Each row is a point on a tangle of strands that fork, close into loops and nearly touch. The rows are in no order.
In the rows, 128 means zero.
Points whose rows are less than 128 apart are linked; no others are. Some points are linked to none.
J_752: [129 160 126 104 112 116  79 129 143 124  73 101 157 129  73 151 140 171
 173 188 118  70 129 107  91 108 143 170]
J_258: [139 133 133 145  92 135 181 130 119 142 163 177 102 137 145 170  75  74
 129  80 108 173 133 157 150  96 115 182]
J_747: [116 167  97 156 158 107 120 122 160  67 132  66 125 120 134 121 165 168
 147 167 124 106 162 127 153 158  95 116]
J_67: [149 167  96 102 100 181 129 140 136  59  69  92 103 161  76 163 156 141
 130 129 118  99 119 172 167 144 111 164]
J_608: [167 113 126 144 121 127 142 139  93 169 130 168 166 102 105 139  71 140
  95  55  92 125 164 169 101 133 162 112]
J_807: [109 155 112 136 107 111 205 128 135 139 171 191 127 156 172 150 102 123
 135  86 105 210 117 127 152 122 109 142]
J_714: [122 138 127 109 153 137 120 139 151 121  93 130 173 158 141  96 162 127
  88 129 108 113 127 110 144 157 151  77]
J_455: [120  97 169 146 101 113 104 113 159 161 118 125 113 145 102 103  92  91
 146  98 133  94 161 135  73  93 134 110]
J_523: [129 109 128 112 112 153 126 134 155 130 104 147  91 167 126  87 147 134
  98  99 107 104 164 172 125 144 101 175]
J_853: [113 142 132 153  92 141 110 164 116 134 115 146 116  73  97 133 109 112
 143 111 104 151 158 118 100 105 101 189]
J_270: [100 146 117 152 145 128 151 136 101 155 136 209 163 102 118 136 126 110
 111  97  59 167 130 113 151 116  83 198]
J_858: [ 92 106 115 148 160 126 107 156 131 192 163 163 164 136 159  34 154 156
 104  79 146  93 149 108  81 133 148 109]
J_625: [124 111  94 127 152 123 103 166  89 193 132 128 195 119 124  84 148 207
  85 143 132  97 117 100  67 151 176  96]
J_565: [147 189  89  53 109 120 116 188 109 161 106 142 154 103 134 141 132 165
 122 142  89  97 131 118 158 149 133 105]
J_872: [175 137 109  96 168 125 119 150  86 157 125 119 169 122 129 125 138 221
  73 164 110 100 108 125 105 162 167 134]
J_402: [160 108 147 172 169 115 134 124 106 162 191 122 122 115 167  84 103 163
 130  85 186 142 131 143  76 130 170 155]
J_787: [ 97  92 168 139  99 148 170 127 165  77 196  90  95  93 186 101 143  78
 114 182 167 143 140 134 157 123 150 112]
J_677: [120 109 125  96 119 105 105 150 118 147  91 103  89 133 109 101 132 163
 110 186 120  76 149 118  81 126 100 166]
J_436: [127 136 111  90 100 101  95 149 150 195 119 149 145 152 150  97 135 153
 153  97 132  73 148 125  81 132 130  69]
J_579: [124 126 124 101  89 172 126 145 140 101  56 126 129 151  77 125 125 104
  76  97  96 108 137 136 141 139 126 118]
J_698: [126  88 172 175 135 158 125  86 177 115 171 113 131 164 159 106 133 114
 154 118 194 166  91 142 102 102 215  96]
J_557: [ 95 123 137 107 111 119 185 147 123 169 137 177 134 119 170  88  86 114
  72  80  99 178 146 117 144 126 132  83]
J_497: [129 138 109 124 149  91 114 113 163 131 128 108 128 166 170 100 144 173
 153 134 163 117 125 114 108 153 135  50]
J_808: [ 99 147 129 142 141 111 156 143  83 164 132 216 199  99 133 131 126 148
 125  90  70 157 148 103 103 121 102 163]
J_352: [122 123 101 112 120 137 148  92  84  57 100  72  76 140  84 195 133 116
 126 195 155 144  60 107 173 136  87 116]
J_298: [153 123 109  81 139 137  69  98 168 156 120 123 158 196 115 124 156 169
 124 148 105  17 136 145 133 125 164 138]
J_900: [139 166  91 151 113 146 132 118 104 105 133 118  83 103 102 186 150 126
 179 146 135 201  82 142 156 143  81 172]
J_734: [121 132 141 136  99 137 110 156 109 113  81  93 123  93  91 144 119 131
 129 151 123 157 132 108  91 123 131 140]
J_266: [142  89 165 152 143 115  89 120 110 149 120  77 108 102 105 110 104 138
 139 154 166 117 133 116  56  93 162 132]
J_386: [137 104 144 115 142 119  91 119 116 130  99 106  76 129 101 119 130 138
 141 170 128  77 148 132 100  99  96 197]
J_654: [112 158 117 109 130 127 130 186 109 162 148 162 160  53 147  69 125 178
 126  82 103 131 156 132 150 129 142 158]
J_564: [107 126  93 124 153 133  78 168 165 165 158 110 161 157 155  53 199 175
 114 144 141  60 140 141 120 150 159 121]
J_395: [ 87 186 107  98 147 120 144 194 122 141 138 119 170  84 181  65 177 170
 141 132 129 138 141 112 165 150 135  86]
J_233: [146  86 151 140  91 145 166  94  74 112 114 149 105 117  98 206  71  75
 108 114 123 156 114 134 111 108 111 141]
J_54: [107 123 132 123 137 106 109 153  88 160 122 147 127  78 117 144 152  68
 130 171 116 139 114  95 156 110  64 172]
J_941: [159 114 141 127 167  97 116 116 118 176 156 164 135 137 155  97 100 128
  98  87 114  79 165 119 110 130 125 111]
J_246: [159 127 114 100 114 106 136 103 128 137  90 144 120 171 120 158 114 188
 128 112 114 123 124 134  83 158 106  89]
J_793: [159 111 149  77 102 121 128 141 121 148  90  93 110 148 129 141 118 125
 112 152 153 121 110 139 126 129 148  90]
J_274: [123 144 112 170 161 143 118  88 132  66 108 150 143 140  97 156 144 125
 134 120  98 148 118 102 144 143  86 188]
J_282: [125 136  96  97  89 166  93 137 154 106  66 116 162 156  69 126 140 141
  86 130  80  63 151 121 131 147 147 131]
J_635: [123 120  97  92 122 133 121 101 109  91  62 135 108 169  81 164 125 105
 106 134 122  76 107 114 161 118  58 132]
J_584: [131 135 123 158 149 165  96  92 154  72 106 149 144 146  97 133 142 128
 122 109  85  98 154 127 139 135 113 198]
J_638: [110 156 110 171 164 124 135 109 112  90 125 161 158 105 117 146 135 155
 132 122  94 192 113  79 134 154  94 159]
J_832: [131 152 120  96 158 125 130 119 124 101  82 137 166 145 137 145 140 110
  87 139  99 121 112  82 169 161 122  59]
J_524: [128 129 140 119 129 127 161 142 149 117 157 136  91 132 180 103 125  94
 113 110 132 144 151 162 181 133 107 141]
J_465: [139 128 109  90 116 146 130 152 156 116  95  92  79 167 127  93 163 145
  98 150 120  70 157 183 153 149 101 143]
J_628: [138 167 115 157 144 140 162 141 130 104 158 140 121 105 148 113 111 181
 127  87 117 202 133 149 145 152 136 170]
J_405: [ 97 101 169 138  74 157 157 145 155 110 183 122 105  89 167 103 105  56
 109 142 153 160 141 126 138 101 179 125]
J_999: [ 64 143  91 131 120 104 159 140 135 142 153 160  95 114 155 122 144  64
 119 146 111 153 136 107 190 128  42 120]
J_917: [115 126 115 111 113 161 141 154 153 105  84 113 124 142 112  95 135 119
  66 116 104 135 145 138 161 166 131  84]
J_174: [144  82 128 150 130 118  97 139  87 202 133 136 174 143 102 124 135 192
 140 120 143  75 126 165  20 125 170 112]
J_951: [149 106 181 178 128 138 135  70 133 100 203 116  93  99 157 142  79  91
 153 137 169 149 129 114 102  72 191 159]
J_914: [174 143 133 130 136 165  84 152 119 127 107 115 177 100  98 135 139 155
 119 121 109 107 131 140 110 130 189 172]
J_988: [ 98 109 143 125  77 124 187 151 132 152 177 155 106  92 165 105  63  86
  90  98 121 174 147 120 150 104 154 105]
J_929: [113 161  86 157 131 143  94 184 161 113 128  63 155  97 110  79 163 189
 125 142 139 114 140 139 118 157 175 110]
J_886: [134 100 140 165 153  97 140 111 101 147 167 127 163  92 147 120  72 147
 106  97 161 165 127  90  84 140 175  70]
J_170: [132 108 153 120 144 107 153  95 136 100 160 146 131 125 180 145  96  67
  95 136 138 141 125  88 180 134 130  85]
J_257: [138 165 146 182 116 147 114 103 162  96 122 146 140 133 116 151 108 112
 180  74 123 156 147 134  95  98 152 171]
J_925: [150  78 141 158 154 136  64 110 122 187 134 106 131 151  64 115 124 177
 160 129 136  59 128 163  38  86 185 137]
J_278: [109 147 126 122 141 110  74 115 179 120  99  93 152 148  95 100 161 170
 188 179 137  56 139 122  99 100 151 142]
J_936: [125 130 154 149  85 150 160  65 142 100 153 158  79 145 137 191 116  94
 203 132 148 186 106 141 116  68 123 184]
J_610: [108 155  96 100 146 104 111 171 130 133 135 131 118 106 165 111 169 103
 120 161  96  75 171 123 192 137  62 130]
J_164: [105 122 161 131  78 122 177 169  95 175 133 168 150 111 138 115 107 120
 134  91 128 176 157 148  58 102 127 152]
J_275: [175 107 119 170 137 156 114 133 127 149 134 125 139 115  98 122  86 157
  86  61 114 143 139 167 105 143 189 119]
J_65: [143 137 126  95 152 150 121 125 104 116  86 162 206 143 104 149 161 150
  83 139  66  99 120  92 132 154 127 153]
J_156: [129 145 135  86 127 132 138 139  91 119  61 153 173 151 100 173 155 115
 109 155  91 128  94  81 132 143 102 123]
J_453: [131  69 167 164 140 134 102 140 100 165 128 103 159 118 113 109 125 126
 113 130 169 139 103 125  52 112 198 100]
J_384: [153  94 149 175 164 113  93 104 134 150 178  86  91 123 130  96 107 160
 178 114 200 126 119 147  74 107 182 119]
J_31: [140 117 134 153 112 136 132 103 180  85 176  51  79 117 158 121 125 127
 154 142 186 140 135 179 151 134 171  79]
J_364: [116 118  91 138 117 134 118  81 115  96  85 148  88 146  64 178 107  93
 134 108 123 104 112 120 149 107  44 161]
J_598: [144 100 198 129 129 134 146 135 101 135 142 137 152 104 153 132 115  82
 111 129 145 165 124 118 107 107 161 144]
J_827: [155  93 150 100 110 151 121 103 123 108  86  70  69 142  96 145 108 112
 124 164 167 119 115 146 127 102 150 121]
J_194: [147 123 136 142 188  89 114 103 146 144 168 135 143 152 186  94 122 140
 130 100 160 107 128 110 123 144 144  74]
J_21: [149 147  59 136 154 110 106 113  86 137 134 145 111 101  89 179 149 143
 127 159 101 123  93 114 174 154  53 179]
J_660: [151 121 115 128 159 113  91 101 133  99 129 109  79 125 102 134 117 119
 141 143 117  51 160 139 162 120  82 178]
J_754: [163 135 108 113 129 128  76 162 166 162 124  88 134 159 124 125 148 161
 150 125 162  77 104 181 137 137 193  84]
J_56: [157 129 152  75 113 133 121 102 143 118  66 139 136 178 110 164 137 102
 171 119 126  91 113 150 135 105 122 132]
J_581: [145 107 127 141 171 106 125  92  94 130 129 180 128 127 118 154 104 100
  99 113  90 106 139 101 140 130  67 166]
J_692: [111 110 153 144  64 173 151 129 151 117  98 127 105 142 111 129  98  95
 102  92 130 182 135 142  95 123 159 116]
J_411: [116 113 145  91 125 123 146 135 110  86 106  63 109 117 124 140 129  96
  87 211 145 133 102  90 164 142 128  78]
J_535: [121 101 162 141 128 121 153  66 151  83 145 127 113 146 153 144 109  92
 128 144 148 157 116 100 136 123 123 109]
J_653: [149  94 169 136 105 112 169  96  50 135 113 166 147 130 110 210  92  92
 135 129 119 157 126 151  81 116 111 126]
J_371: [164  81 166 106 161 108 117  56 148 144 128 106  74 164 105 119  87 138
 174 135 162  89 134 164 109  90 142 110]
J_429: [ 98 150  79 161  94 134 105 134 128 105  99 131  97  96  67 162 126 115
 152 129 101 138 135 112 131 129  59 168]
J_640: [128 137 133 154 120 143 122 154 133 107 129  89 137  81 121 111 111 138
 117 115 142 183 130 126 119 146 176 111]
J_561: [124 195  79  78 104 140 110 174 136 112 103 126 149 120 109 162 172 155
 154 154  86  98 130 132 179 155 101 154]
J_967: [108 138 121 149 115  99 107 158 168 152 168 119 110 104 140  68  96 105
 135  80 142  99 187 131 125 122 128 105]
J_163: [105 131 151 104 160 114 122 174  88 157 125 158 166  90 152 112 160 114
 123 161 106 135 130  88 129 125  89 170]
J_989: [135 103 135 136 153  86 136  67 105 132 143 160  92 149 135 167 112 108
 156 144 132 127 114 106 132 110  54 155]
J_247: [101 117 141 175 102 179 154 104 159  65 144 118  74 136 133 128 111  55
  97 116 126 157 155 135 150  94 128 171]
J_14: [116  85 142 183 124 129 159 127 125 162 189 131 149 115 149 102  81 131
  95  78 174 184 111 117  86 121 212  75]
J_302: [122 139 110 193 148 151  90 136 193 122 159 116 144 147 133  70 152 157
 157  69 154 115 147 160 105 131 170 140]
J_86: [155 141 137  55 112 119 125 188  99 181  88 136 155 124 135 132 133 133
 105 146 116  96 128 127 124 134 135 110]
J_814: [123 141 122 183 119 128 105 140 155 146 139 143 175 118 110 101 113 158
 164  57 153 132 143 127  57 126 179 129]
J_732: [174 101 166 111 170 150 132 105 105 110  82 121 152 173 113 129 157 162
  93 152 119 127 100 136  96 137 151 161]
J_7: [170 157 137  92 139 107 108 121 114 128  91 120 150 144 109 179 144 181
 174 173 124  96 105 125 112 124 128 171]
J_611: [154 136 108 141 137 166  78  84 179  84 114 101 128 167  90 120 153 181
 151 121 106  74 150 164 122 131 152 177]
J_334: [134 116 151 122 180 103  74  80 172 137 114 121 152 173 109  95 139 135
 184 139 139  49 134 121 115  94 152 115]
J_525: [145 131 146 135 106 178 165  85 155  52 139  98  69 153 149 165 134 114
 143 126 156 174 116 169 166 128 138 138]
J_606: [124 122 140 140 140 170 145 134  99  92 118 119 108 102 115 142 140  84
  89 145 118 180 110 121 175 137 112 173]
J_784: [137 112 165 125  79 146 147 172  93 171 103 135 143 108 117 121 120 143
 132 105 138 180 137 166  50 115 159 137]
J_848: [117  97 172 135  81 104 170  74 146 135 164 152 106 150 155 143  82 129
 184 123 164 166 125 124  60  95 137 110]
J_350: [159 137 132  95 135  95 127 136  79 147 104 132 126 121 119 173 133 158
 148 173 126 127 109 122 106 130  91 157]
J_750: [148 105 165 143 156 156 116 126 169 108 140  85 143 156 157 103 163 112
 132 131 175 151  98 163 145 131 198  98]
J_134: [ 92 136  96 149  93  94 155 112 120 129 145 162 116  95 119 172  65  92
 123 114 111 179 125  77 155 132  85  90]
J_224: [158 153 164 134 133  94 135 121 122 134 167 147 155 117 173 148 119 128
 199 100 172 152 118 130 102 116 140 148]
J_391: [116 108 160 180 127 153 138 102 162 101 151 110  70 147 141  92 111  87
 107 113 142 150 166 145 110  99 142 168]
J_340: [148 139 142 125 132  88 136 148  89 157 158 150 131  87 150 147 107 141
 171 116 141 156 131 120  99 124 106 157]
J_469: [106 108 128  75 118 133 181 119  89 117 141 149  98 124 158 156 131  85
  85 172 129 173  82  90 189 155  86  80]
J_583: [115 169 104 147 136 104 132 101 169  85 142 142 123 145 152 153 147 108
 181 116 122 126 140 127 180 137  67 128]
J_189: [117 151  56  96 155 121 130 127  80 142 113 169 117 106 124 141 122 135
  76 135  63 117 123  95 190 155  60 109]
J_681: [113  95  98 166 156 145 102 180 131 199 174 162 161 137 139  67 143 171
 110  53 154 108 118 151 103 140 179 103]
J_533: [145 162  63  88 136 143  93 166 137 177 138 137 180 125 141  99 144 210
  95 113  99  94 130 138 150 167 189  77]
J_571: [155 113 153 110 133  75 108  93 124 163 106 121 161 147 123 157 103 138
 175 127 152  92 115 109  78 110 152  57]
J_686: [108 131 126 174 160 116 136 102 188  75 151  67 103 139 152  88 155 150
 145 132 148 114 169 156 136 142 103 116]
J_721: [145 146 141 100 176  98 115 152  94 154 137 155 186 106 178 110 155 146
 130 143 127 119 125  84 117 133 128 128]
J_193: [147 125 178 153 149 130 115  84 148 117 128 126 121 144 132 133 125 122
 191 116 155 140 134 142  90  86 149 168]
J_485: [120 175  75  54  88 159 101 156 142 145 108 111 168 148  98 137 143 174
  67 167  71  45 148 119 151 155 160 141]
J_287: [117 134 123 136 146 151 137 138 118  62 113  84 107 112 116 142 167  81
 110 169 125 120 126 130 192 137  84 146]
J_716: [ 86 142 145 160  55 147 158 112 148  98 166 143  97 105 140 167 114  80
 182 142 143 196 112 106 113  89 130 154]
J_113: [120  88 142 175  97 140 135 114 164 138 185 114 129 135 150 119  97 120
 131  97 191 173  98 136  99 127 214  67]
J_766: [115 120 105 143  98 147 153  99  93 133 143 164 114 110 102 189 126  39
 121 132 129 179  70 112 183 116  79 150]
J_529: [ 97 169 129 151 155  93 165 153 143 125 193 158 162  99 207  81 123 114
 139  93 145 159 151 100 165 116 134 130]
J_637: [121 142 101 107 116 116 149 110 142 129 102 173 115 168 140 135 116 151
 115  98  94 135 139 113 120 161  74  97]
J_106: [167  79 142 186 160 164  87 131 128 169 153 127 125 139 105 104 114 142
  94  70 134 116 130 180  85 125 191 140]
J_363: [ 88 100 121 145 154 123  94 149 170 163 141 134 136 166 151  37 170 143
 104 111 141  86 148 129  97 140 134 104]
J_998: [131 155 147 190 117 137 148 138 137 139 154 166 177 128 137 117  99 121
 153  47 125 162 151 134  75  95 179 172]
J_618: [113 141  71 102 142 100 109 129  95 150 120 164 121 106 125 134 124 154
  99 151  72  94 150  79 134 149  53 127]
J_47: [103 140 107  96 119 113 152 152 134 163 116 171 132 135 169  86 115 145
  97  88 102 149 150 111 122 144 112  60]
J_927: [146  91 181 129 125  92 166  59 101 134 153 162 126 146 140 187  89 109
 181 133 144 146 116 127  90  95 109 134]
J_582: [150 101 161 139 162 169 139 112 107  89  97 114 118 139 119 122 140 112
  74 140 118 162 119 132 133 139 131 170]
J_203: [ 64 140  70 135  87 123 165 119 133 119 129 136  86 131 117 147 163  60
 130 145 126 142 110 127 197 135  20 108]
J_72: [120 153 112 114 133 121 121 125 144  88  70  65 128 154  87 136 139 159
 112 194 126  81 117 106 135 146 137 106]
J_415: [133 185  69 104  95 144 128 164 121  93  95 111 104 121  90 180 160 119
 150 142 112 115 112 151 202 150  74 139]
J_612: [173 111 133 119 172  90  88 130 122 152 166 108 103 108 141  96  96 124
 103 119 125  58 164 128 140 140 125 120]
J_909: [ 65 134  77 180  92 155 131 117 123  92 116 109  86 105  74 149 152  56
 128 140 127 146 117 124 172 116  40 155]
J_573: [102 150 133 143  94 131 129 126 172  71 127  99 116 111 127 157 125  75
 174 132 142 142 147 130 164 117 107 116]
J_665: [ 99 184 110 100 131  96 130 194 136 122 125  76 151  90 169 102 169 146
 144 177 147 119 144 109 157 147 128  70]
J_235: [ 99 178  82  97 148 141 133 139 150  85 103  91 162 153 131 131 194 146
  91 192  78  47 151 114 181 158 100 110]
J_306: [142 173  84 144 167 115 130 144 119  75 142  92 120  86 131 142 137 183
 130 150 115 155 127 125 185 178 106 131]
J_531: [131  81  90 181 177 140  62 148 152 152 150 100 133 159  98  98 148 190
 111 127 146  91  98 149 100 146 189  96]
J_316: [176 145 113 128 179 109 115 145  98 112 147  98 119  81 140 134 113 171
 111 145 123 137 128 129 161 160 132 157]
J_648: [ 98 144  92 122 117 159 135 153 107 142 109 179 120 112  95 133 161  91
 106 118  75 139 123 138 189 130  58 194]
J_421: [123 136 102 125 135 116  98 139 137 134 127 137 148 118 124  91 132 187
 115 117 109 103 155 109  96 153 127 135]
J_839: [154 123 100  98 129 104  65 129 141 207 150 138 148 159 128 119 124 172
 145 106 125  24 139 133  90 130 154  75]
J_55: [152 176 111 121 117 143 141 150 122 112 123 142 113 120 132 155 151 173
 169 116 117 181 106 156 141 158  97 175]
J_647: [159 136 123  95 107 125 176 122  80 127  96 151 131 139 109 189 109 162
 118 112 106 185  97 135 110 164 105 109]
J_580: [ 87  96 144 169 125 105 155  92 164 110 165 129 122 141 160  91 101 111
 104 127 152 166 133  85  99 133 145  90]
J_472: [100 148 148 146  96 121 206 133 129 126 190 172 150 131 184 131 115 128
 145 110 139 223 106 107 116 111 141 156]
J_392: [114 139  72  78 104 108 110 146 105 148  94 134  92 128 100 148 127 163
 102 173  93  74 142 105 124 147  58 150]
J_168: [102 148 124 148 125 107 176 131  92 142 127 189 187  94 130 143  84 151
 117  82  88 193 133 100 116 130 123 106]
J_504: [137 157 123  83 133 132 179 160  66 148 119 154 130  93 128 148 132 175
 120 131  96 216  85 130 161 164 117 117]
J_926: [149 112 142 107  91 152 119 194 122 190 102 120 146 133 115 110 143 152
 128 100 146 140 114 181  83 130 179 111]
J_811: [ 96 174 138 116 134 125 164 162 129 121 144 149 165 100 180  99 146 121
 132 112 118 184 127 116 178 141 130 103]
J_651: [ 83 142 108  85 117 144 179 151 104 105 117 124 103 119 131 134 151 105
  92 157 105 179  97 107 199 170  86  77]
J_281: [144 138 156 121 101 170 147 110 167  62 135  59  86 133 147 155 154 103
 175 154 172 147 121 187 171 115 163 106]
J_630: [152  77 159 175 161 171  81 118 133 173 125 122 129 171  96 106 151 147
 138 100 144 102 117 186  57  95 189 147]
J_91: [154  75 162 113 154 142 108  87 149 126 102  72  78 168 103 108 124 115
 137 159 168  97 120 170 126  86 169 121]
J_208: [120 155  95  85 137 124  82 147 172 155 134 102 165 174 152  98 190 188
 118 186 129  30 132 138 130 139 168 119]
J_250: [132  99 147 152  95 162 216 108 115 102 203 163 106 113 158 155  77  84
  75 136 111 202 109 111 156 103 169 161]
J_225: [129 155  70 134 136 113 106 166 135 162 151 130 155  87 143  79 111 190
 127  68 138 123 142 130 139 157 169  62]
J_676: [141 147 122 153 119 155 136  83 120 102 137 141  88 132 119 192 148 102
 195 136 144 191  85 151 152 104  88 197]
J_507: [113  94 124 142 147 112 155  54 111  92 145 135  70 143 136 162 123 104
 131 175 157 161  92 103 151 123  60 150]
J_370: [127 102 119 110 101 146 135  99 105  72 103  79  50 121  85 178 105  96
 134 168 160 123 107 132 159 100  93 136]
J_254: [154  66 185 153 160 120 127 135  80 183 151 133 174 118 143 108 117 106
  93 112 159 129 121 149  74 116 189 111]
J_624: [119 113 157  79  93 140 153 104 124 103  82 140 101 174 116 176 140  77
 162 140 148 139  88 135 152 102  79 132]
J_212: [152 109 140  95 152 112 141 117 137 115 145 101 118 136 188 113 130  97
  89 147 147 118 129 119 181 155 139  55]
J_673: [154 160 103 122 136 168 103  86 161  62  73  96 121 170  77 152 160 173
 169 151 115  85 129 154 143 122 131 175]
J_961: [110 130 132 119 134  82 128 109 154 106 118  79 113 145 139 114 141 173
 175 176 175 139 117 104  99 134 128  72]
J_310: [168 114 136  73 115 145 104 113 142 149  73 134 125 192  98 135 140 145
 135 132 113  52 128 173 112 108 141 159]
J_645: [ 65 147 133 147  97 144 151 180 123 133 133 152 114  73 123 111 136  81
 133 130 104 200 136 124 146 104  96 181]
J_204: [175 142 143 128 121 147  98 131 111 142 127 161 194 112 106 151 127 156
 150  89  96 100 155 157  81 122 158 190]
J_332: [116 156 116  94 121 150 178 141 122  81 116 107 105 146 139 145 171 132
 121 152 123 178  92 137 178 179  94 103]
J_292: [ 90 136 153 131 131 112  98 131 175 105 101  96 135 131 125  88 163 108
 171 161 142  91 164 117 120 105 113 134]
J_786: [130 135 119 121 115  98 177  80 145 127 143 186 104 178 168 166  90 117
 141  89 122 159 124 119 135 136  83 105]
J_739: [101 162 109 143 123  89 117 161 147 143 164 149 128  74 144  98  78 108
 136  76 107 115 181 105 156 120 110 115]
J_658: [ 86 122 161 134 103 123 181 138 148 131 169 144 152 126 187  82 132 126
 129 120 170 197 115 100  98 128 160 106]
J_295: [140  92 102 159 177 118  68 103 164 140 130  83 109 166  97  94 129 184
 107 150 139  64 122 139 105 141 164  96]
J_855: [ 98 126 112 146 129 153 132 122 118  81 127 103  94 113 106 152 178  34
 132 165 137 121 115 144 209 106  58 173]
J_468: [188 114 148 118 153 115  80 158 122 178 119 102 166 129 120 134 125 126
 134 135 154  73 106 149 117 117 199 103]
J_443: [144 156 111  91 178 135 123 140  92 137 121 159 208 119 150 113 160 190
  84 136  73 116 120  91 139 162 150 127]
J_969: [153  96 175 164 131 127 154 107 104 133 191 120 106 110 167 121  92 122
 130 118 172 170 126 136  71 100 173 165]
J_850: [158 100 151 130 180 120 107  91 131 132  90 112 155 179 112 115 158 189
 130 166 143 108  98 128  72 125 161 135]
J_646: [125 139 107 147 135 134 114 178 140 136 134  79 150 106 131  85 143 174
 117 119 161 152 114 137 124 158 186  80]
J_41: [128 105 154 138 132  78 113 109 106 169 115 134 168 142 113 117 122 179
 167 125 152 106 135 115  19 120 140  98]
J_663: [ 83 131 147 153  67 187 163 135 162  82 106 123 103 130 115 119 114  60
 102 105 114 185 147 128 141 114 142 132]
J_895: [135 115 106 144  98 158 131 108  96  87  90 132  97 110  66 188  76  85
 100  98 112 148 118 117 149 122  97 132]
J_905: [ 87 137 150 122  68 132 147 150 137 112 138 129 109 102 138 146 129  85
 163 149 144 182 121 112 131 112 108 136]
J_378: [162 102 133 107 160 101 115  92  97 152 120 176 146 149 124 143 106 129
  96 109  83  62 156 112 107 137  98 126]
J_406: [ 93 179 112 100 125 130 172 165 108 134 126 166 143  96 146 123 141 157
 132 104  86 203 105 121 180 151 113 117]
J_311: [183 104 163  95 127 129 113 157 118 147 114  89 138 111 134 139 115  97
 103 144 154 116 107 142 147 128 190  92]
J_696: [126 146 150 168 119 120 124 146 175 145 183 132 122 122 156  85  95  80
 151  60 149 113 167 148 129 104 165 141]
J_234: [115 126 156 171  88 164 124 104 169 109 100 129 146 151 107 137 110 106
 139  85 137 170 124 130  75 109 180 109]
J_508: [184  81 159 111 165 132 128 100  85 143  95 140 153 157 108 144 126 133
  74 136 108  85 127 145  96 131 135 146]
J_948: [ 97 131 132 154  93 105 176 128  97 145 148 181 157  84 127 173  70  99
 133 106 105 196 121  85 121 116 116 110]
J_627: [131 128 131 107 126 150 173  93 118  47 125  86  84 150 125 176 153 121
 133 171 154 169  77 136 184 159 102 109]
J_237: [151 122 152 151  98 133 176 138  93 154 147 171 138 111 122 160  57  81
 101  61  93 160 156 162 123  99 147 145]
J_145: [ 77 150  99 127 138  94 138 159 127 142 157 159 109  85 167  89 124 105
 108 125  94 127 171 106 179 131  67 121]
J_940: [124 123 152 122 126 152 190 141  91 124 159 154 125  77 147 140 102  98
  90 131 113 214  97 127 180 128 142 148]
J_37: [146 154 128 142 171  90  90  90 150  99 148 134 118 128 134 141 128 137
 188 122 125  86 151 119 151 127  90 165]
J_183: [125 158  42 128 161 134 129 124  80 127 126 142 114 104  89 156 154 114
  90 143  93 134  87 120 221 162  51 138]
J_304: [131 138 107 133 126 168  81 172 142 129 106  84 159 119  90  99 162 181
  89 163 112  91 133 137 111 145 193 158]
J_826: [106 145 133 107 123  78  94 145 141 169 136 147 152 128 160  90 133 137
 181 109 153  81 156  96  78 117 112 101]
J_689: [143 115 148 104 125  66 101  99 117 144 101 118 118 117 104 168  79 112
 168 148 138  78 140  92 108 103 104  88]
J_147: [157 127 143 113 125 135 115 149 169 146 137 112 127 165 163  98 156 128
 148 100 164 118 120 178 141 136 161 104]
J_575: [123 103 119 160 164 118 106  76 189 103 123  83  85 170 117  84 130 156
 137 131 144  81 156 157 125 134 124  94]
J_715: [124  90 141 138 102 131  85 171 149 196 132 109 122 145 117 105 127 133
 175  98 185 108 109 168  75 103 179  81]
J_870: [107  93 163  96  94 147 168 127 137  81 154  96  92 102 165 129 142  77
 108 206 158 149 113 115 167 138 132  97]
J_530: [169 137 138 121 173 121 108 140 103  99 130  87 106  98 141 149 149 113
 137 187 139 122 114 131 177 126 112 181]
J_217: [123 130 141  79 120 124 144 116  88 123  81 139 131 159 113 192 159  78
 151 178 136 136  70 102 159 117  73 131]
J_791: [169 114 119 100 154 114 112 150 136 134 138  87  70 136 148  91 133 128
  92 144 134  71 161 176 163 147 120 130]
J_661: [135 105 153  64 125 103 163 110  88 137 114 144 108 145 164 161 133  96
 110 183 142 145  89  94 142 136  83  86]
J_911: [100 157  99 125 117 112 118 160  94 143 112 135 141  73 104 161 152  73
 147 166 113 158  94  91 185 132  76 135]
J_454: [141 133 119 114 124 136 118 127  88 160 152 190 196 100 116 141 133 173
 126  95  62 103 167 140  95 136 121 194]
J_910: [ 79 132 157 132 134 102 113 142 161 131 122 151 152 134 156  77 159  98
 147 126 131 108 160  93 100 112  98 147]
J_219: [ 97  94 170 156 108 130 131  95 162 128 129 132  72 154 116  89  95  84
 133 112 135 123 167 135  83  81 120 165]
J_691: [ 87 185  92  99 129 122 130 181 147 113  98  84 155 111 137 108 173 143
 104 183  98  77 155 115 164 152 119  73]
J_567: [127  98 174 146 106 115 103 120 162 189 154 129 114 151 120 102  97  97
 184  78 169  94 136 156  74  86 166  95]

A fork is a point with three links, a tip a point with one. Leave the first point through the second and follow the links. Name the first fork or tip that comes.
J_637; J_47 -> J_411
J_468; J_754 -> J_886
J_455; J_219 -> J_257
J_681; J_858 -> J_217

How many points has the smallest loop of links through each point below? Write - if it is on no loop.
J_56 -> -
J_581 -> 16
J_266 -> 7
J_988 -> -

Name the points in between on the shortest way along the links from the first point to the second, in order.
J_691; J_658 -> J_665 > J_395 > J_811 > J_406 > J_504 > J_647 > J_246 > J_637 > J_786 > J_807 > J_472
J_715; J_292 -> J_567 > J_455 > J_219 > J_391 > J_247 > J_663 > J_692 > J_234 > J_257 > J_193 > J_224 > J_340 > J_350 > J_7 > J_752 > J_278
J_174; J_732 -> J_925 > J_630 > J_106 > J_275 > J_608 > J_237 > J_258 > J_807 > J_472 > J_658 > J_580 > J_535 > J_507 > J_989 > J_581 > J_378 > J_508
J_217; J_827 -> J_661 > J_469 > J_651 > J_332 > J_627 > J_352 > J_370
J_645; J_677 -> J_905 > J_573 > J_583 > J_37 > J_660 > J_386
